Points on a hilly landscape, in no order, each with its height.
From any point a climber takes the steepest step (rise divided by distance) to one of its 2 nearest points. It stops when none of these is higher. Distance is the straight distance between rows; heights are no part of it.
zas h=0.88: [130 128 136 106 109 103  98 112 110  93  90 169 166 130 168 130 121 114
 124  74 152  76 156]
Mumos h=2.34: [ 99  58 140  97 161 107 162 138 178 127 108 122  93  77 112 147 105 175
 108 165 124 134 108]
nenek h=3.78: [135 132  86 139 125 171 167 110  76 151 145 111 102 173  89 127 109 111
 150 152 108 159 176]
Par h=1.24: [185 111 120 163 120 103 139 122  81  96 134 150 140  64 118 136 127 132
 114 149 100  84 115]
Pidad h=4.90: [ 98 196 149 162 119  86  80 123  98  93 159 137 126 117 137  76 169 118
 178 109 189 139  99]
vub h=7.21: [108 174 150 136 108  95 105 101  82 107 150 158 135 123 155 104 127 104
 144 108 162 113 114]
palir h=0.73: [180 112 122 142 130 157 127 121  96 129  82 160 168 124 141 139 116 127
 103  97 125  64 143]
nela h=1.97: [130  89 150 103 105  91 114 147 185 111  97 140 150  77 165 146 141 122
 112 101 101  96 124]
Gan h=0.90: [132  77 142 108  95 111 117 180 164 113 174 135  94  75 153 149 168 142
  87 134 108 192 101]
beru h=4.08: [203  98 131 138  99 215 133 173 140 170  99 131 155 180 128 146 137 108
 119  85  87  79 155]
zenud h=4.40: [173  95 100 126 113 192 162 124  77 171 144 115  94 150 110 118 116 101
 151 119  87 165 195]
Bip h=4.22: [107  89 115 120 153 114 139 121 139  93  93 102 152 151 120 186 112 158
 126 125 149 115 157]
vumi h=4.54: [ 87 158 129 129 112 163 138 156 192 201 125  88 112 180 125 122 126 112
 146 116 120 177 129]
keb h=4.96: [184  77 118 129  71 183 157 163  99 163 151 116  85 131 132 139 114  74
 153 131  75 150 193]
dapo h=3.40: [ 90 143 135 154 178 126 133 140 199 161 112  96  96 181  77 108 150 182
 157 111 160 190  92]
tineg h=2.42: [137  76 163  66 116  67  91 165 179  78 105 129 147  99 153 168 146 148
 123  95 131 130 110]
bekoz h=1.58: [110 205 113  86 158  70  82 149 160 120 146 125 116 108 153  82 147 146
 159 188 144 186  58]
Zalo h=5.59: [112 131 131 137 104 159 139 159 149 170 159  75 101 179 116 152 122  98
 151 116 121 176 156]
mot h=5.70: [178 146 118 114  96 123  95 114  81 126 151 185 129  79 164  95 132  92
 101 147  91  90 137]
dos h=1.64: [108 113 151  87  92  85 107 133 186 123 126 136 102  66 162 131 141 120
  99 117  99 134 115]
kiro h=5.99: [115 178 115 133 152 163 141  88  53 164 136 130 137 160 106  80 125 115
 151 116 157 129 134]
Deza h=2.95: [ 97  88 152  85 144  65 104 129 175  78 114 113 134 119 142 153 132 183
 142 116 164 139 120]
sefi h=0.58: [120  98 124 146 128  93 133  97  72  67 143 118 125 110 119 159 132 156
 148 147 166 112 165]
Telod h=0.26: [151 135 141 127  92 115 115 109  50  84 129 164 144  96 160 154 142 131
 130 106 148 120 143]
bam h=6.83: [184 129 102 127 119 160 116 101  93 149 112 190 135  96 151  88 122 118
 104 152  99  57 152]
lonu h=1.23: [159  77  97 162 139 184 171 158 136 130  75 109 173 123 116 151 115 124
 125 139  90  78 159]
vol h=2.67: [ 97 206  98 130 178 127 130 136 170 171 119 101 132 167 106  92 130 130
 145 182 135 165  81]
bogev h=2.01: [108 206 112  96 189  91 104 139 172 142 113 125 120 131 115  67 136 161
 160 196 146 177  54]
pof h=2.69: [ 71 154 152 121 169 102 131 113 171 154 112 125 110 151  90  92 115 171
 137 114 159 158  72]
Gasaf h=2.22: [118 141 143 128  88  77 102 108 127  83 168 138 109 103 150 149 143 138
 120 134 137 149 122]
zedi h=0.38: [136 127 131 142 117 108 135  91  47  90 136 144 120  90 134 133 128 141
 136 140 148 124 158]
zag h=2.71: [104 157 148 130  79 103  93 134 108  83 204 129 104 136 154 143 180 119
 127 113 149 190 103]
pim h=0.86: [131  78 128 157 136 101 142 126 103  67 150 115 120  80 126 158 115 135
 124 168 135 104 149]
pip h=5.95: [194 111 100 140 141 188 139  98  70 161 107 180 129 114 119  91 113 133
 115 131  93  84 149]
Sedot h=5.18: [115 129 137 146 155 146 155 108 116 147 148 103 129 133  88 149 106 122
  99 158 125 123 116]
magin h=1.32: [105 149 120  78 108  85 106 137 173 131 157 125 114  82 162 118 146  99
 110 172  95 158 107]
gima h=1.56: [140  79 144 120 144 111 138 137 182 107  72 109 169  88 125 162 140 128
 112 119  97  67 125]
darut h=2.19: [ 92 158 153 137 123  73  96 122 121  68 126 141 141 136 158 142 146 162
 161 104 188 142 130]
bazug h=3.18: [125 156 126 131 102 172 133 107 141 182 134 113 120 199 109 120 119  83
 124 100 110 121 146]
bese h=1.27: [110 129 151 108  95 100  84 150 131  90 129 164 158 133 187 123 134  95
 128  53 161 126 126]
bega h=1.17: [115 194 113  73 157  85 109 124 139 114 161 106 129 109 146 113 116 123
 143 213 131 156  81]
tizel h=3.54: [ 91 115 134 117 158  86 121 109 159  92 107 110 141 162 126 168 120 174
 139 125 169 126 127]
muv h=3.63: [ 97 195 128 173 150  90 115 104  81 108 137 118 133 110 121  86 161 140
 180 133 187 138 125]
lezek h=6.69: [124 115 152 146 139 159 160 129 117 153 131 114 138 158 103 169  99 137
  84 116 131 125 102]
fupar h=0.69: [129  83 145 128 115 101 127 181 160  94 148 144 112  50 165 163 130 155
  96 145 112 159  98]
zope h=3.55: [ 79 159 117 100 161 154 146 139 187 203 119  89 105 152 101  96 114 126
 128 158 111 177 101]
sanan h=1.72: [ 77 151 151 110 117  81  99 126 150  97 107 148 147 131 162 133 117 140
 138  83 176 125 120]
tetim h=1.93: [120 228  81 142 156 132 112  99 106 159 113 140 144 165 114  56 128 103
 169 147 133 121 122]
pepom h=5.19: [142 123 139 149 129 180 154 126  74 150 128 124 140 169 107 149 111 128
 102  95 132 129 141]
fufe h=4.31: [120 151 138 128 121 156 109 102 123 137 110 196 146 151 148  96  95  99
  97 118 141  55 116]
vor h=5.11: [218  91 105 132 123 226 145 126  82 185 119 165 105 146 115  89 127 124
 124 103  75 117 164]
dotib h=0.56: [130  94 149 152 134 101 138 158 121  78 173 142 114  59 143 168 129 142
 100 183 132 134 110]
Dobo h=4.80: [172 131 130 137  78 121 105 152 106 105 160 164 138  84 173 133 157  95
  97 115 104 117 130]
musi h=2.35: [119 213  83 157 143 164 116 120 138 182 110 124 133 194 110  79 130  97
 159 142 121 140 136]
lozu h=1.88: [125 128 148 126 106  78 107 101 141  94 136 138 130 109 134 159 121 138
 104 133 119 106 111]
Fimu h=3.33: [126 138 143 128  72 111  95 130  90  83 179 144 121 123 155 125 170  87
 122  73 140 152 135]
Nizo h=6.85: [136 104 131 137 100 187 163 151 140 167 145  94 109 166 114 169 115  92
 120 132  94 143 156]
Novom h=1.94: [104  60 124 115 152 143 182 144 193 141  76 117 124  96 109 156 112 146
 108 160  97 127 116]
lep h=3.25: [ 70 118 135 127 178  94 136 117 168 122 164 101  99 109 108 112 123 176
 142 183 163 160  99]
fupi h=2.76: [144 198  96 134 107 179 121 115 120 187 145 115 107 208 110  92 129  80
 153 127 102 148 157]
nipo h=5.01: [122  73 110 115 151 140 149 132 142 112 107  69 150 184  96 188 120 137
 144 113 138 121 175]
Fepi h=4.57: [240  93 104 160 116 227 144 169 106 173 103 150 150 155 113 102 137 144
 140  84  85  86 156]
litav h=4.15: [112 161 116 201 170 137 123 150 179 151 119  73 127 183  81 121 167 161
 160 126 165 175 119]
zenu h=1.08: [117 110 129  84  92  98 109 152 171 118 179 124  85  97 158 129 159 124
  98 158  90 200 107]
lufo h=6.22: [112 109 100 157 145 141 144 113 132 108 132  61 111 195  87 152 128 141
 169 119 139 152 183]
kup h=5.41: [118 166 152 115 106 127  94 117  97 127 151 186 142 106 166  99 108  88
 101 120 146  95 104]
tavab h=1.01: [145 114 135 138 132 176 146 125 139 159  86 144 166 139 127 142 110 121
  94 110 107  67 121]
Pimel h=2.82: [ 99 146 138 157 145  79 113  97 129  74 124 101 141 159 119 140 146 189
 165 129 193 126 124]
pok h=5.60: [185  68 121 140  88 181 156 176 126 145 135  83 114 142 115 167 136  76
 146 102  82 130 188]
kunar h=0.94: [184  85  93 171 144 161 180 137  78 124 100 129 145 108 105 139 106 134
 128 135  99  92 166]
Sovu h=0.68: [157  97 100 149 144 142 164  97  53 113 114 142 120  96 116 121 103 123
 129 148 116 113 165]
libob h=0.59: [171 115 135 125 116 120 124 107  68 101  91 174 162 111 155 122 117 132
 130  89 136  76 146]
fes h=4.01: [141 111 144 122  71 106  96 157 138  87 161 138 135 108 168 165 170 105
  96  77 118 151 128]
pokaz h=1.71: [113  90 166  85 143 106 137 145 178 149  80 154 143  98 136 128 105 164
  96  78 133 111  86]
Tev h=4.50: [ 97 164 121 158 160 131 143 100  68 136 127 105 130 139 102 105 128 145
 160 124 174 133 148]
tiser h=3.59: [158 127 138 114  80 186 129 131 146 175 125 121 131 195 123 139 126  84
 111  76  90 107 157]
Vetuv h=3.95: [ 87 136 144 127 168  97 134 106 139 124 166  97 119 103 102 124 118 140
 115 174 142 130  99]
nem h=1.06: [126 155 123  86 130  85 111 122 125 105 177 123 120  87 155 129 127 101
 108 195 110 135 104]
buvi h=1.57: [149 140 139 136 119  99 119 100 108 115 143 144 133  93 115 144 112 118
  98 156 104  89 102]
sisos h=1.35: [127 108 143 113 141 140 132 148 176 154  72 160 169 108 142 140 105 140
  87 103 117  83  91]
Nat h=4.52: [139 139 136 140 135 187 157  91  36 161 129 146 131 169 107 117 113 122
 132  86 157 128 143]
sot h=4.94: [106 132 103 187 150 140 133 148 180 142 137  61 107 191  86 131 159 145
 180 132 142 171 153]
mimil h=2.13: [ 80 115 158  90 159 110 135 120 170 162  91 128 126 129 104 114 108 154
 106  87 144 134  88]
Rego h=2.72: [ 75  78 132  91 174 105 155 130 177 134 135 117  68  96  98 103 105 190
 129 180 142 161 109]
taru h=1.59: [118  68 111 144 136 164 185 148 180 134  79 105 145 118 118 167 122 115
 115 160  92 108 139]
Dib h=1.50: [131 224 103 105 133 116  84  96  92 132 138 167 139 139 153  44 122  84
 162 159 142 104 115]

For each start below, name the point where the climber stops.
lonu => lezek
libob => lufo
sisos => lufo
Gasaf => bam
beru => bam
tineg => lufo
bekoz => Nizo
Pimel => lufo
tetim => bam
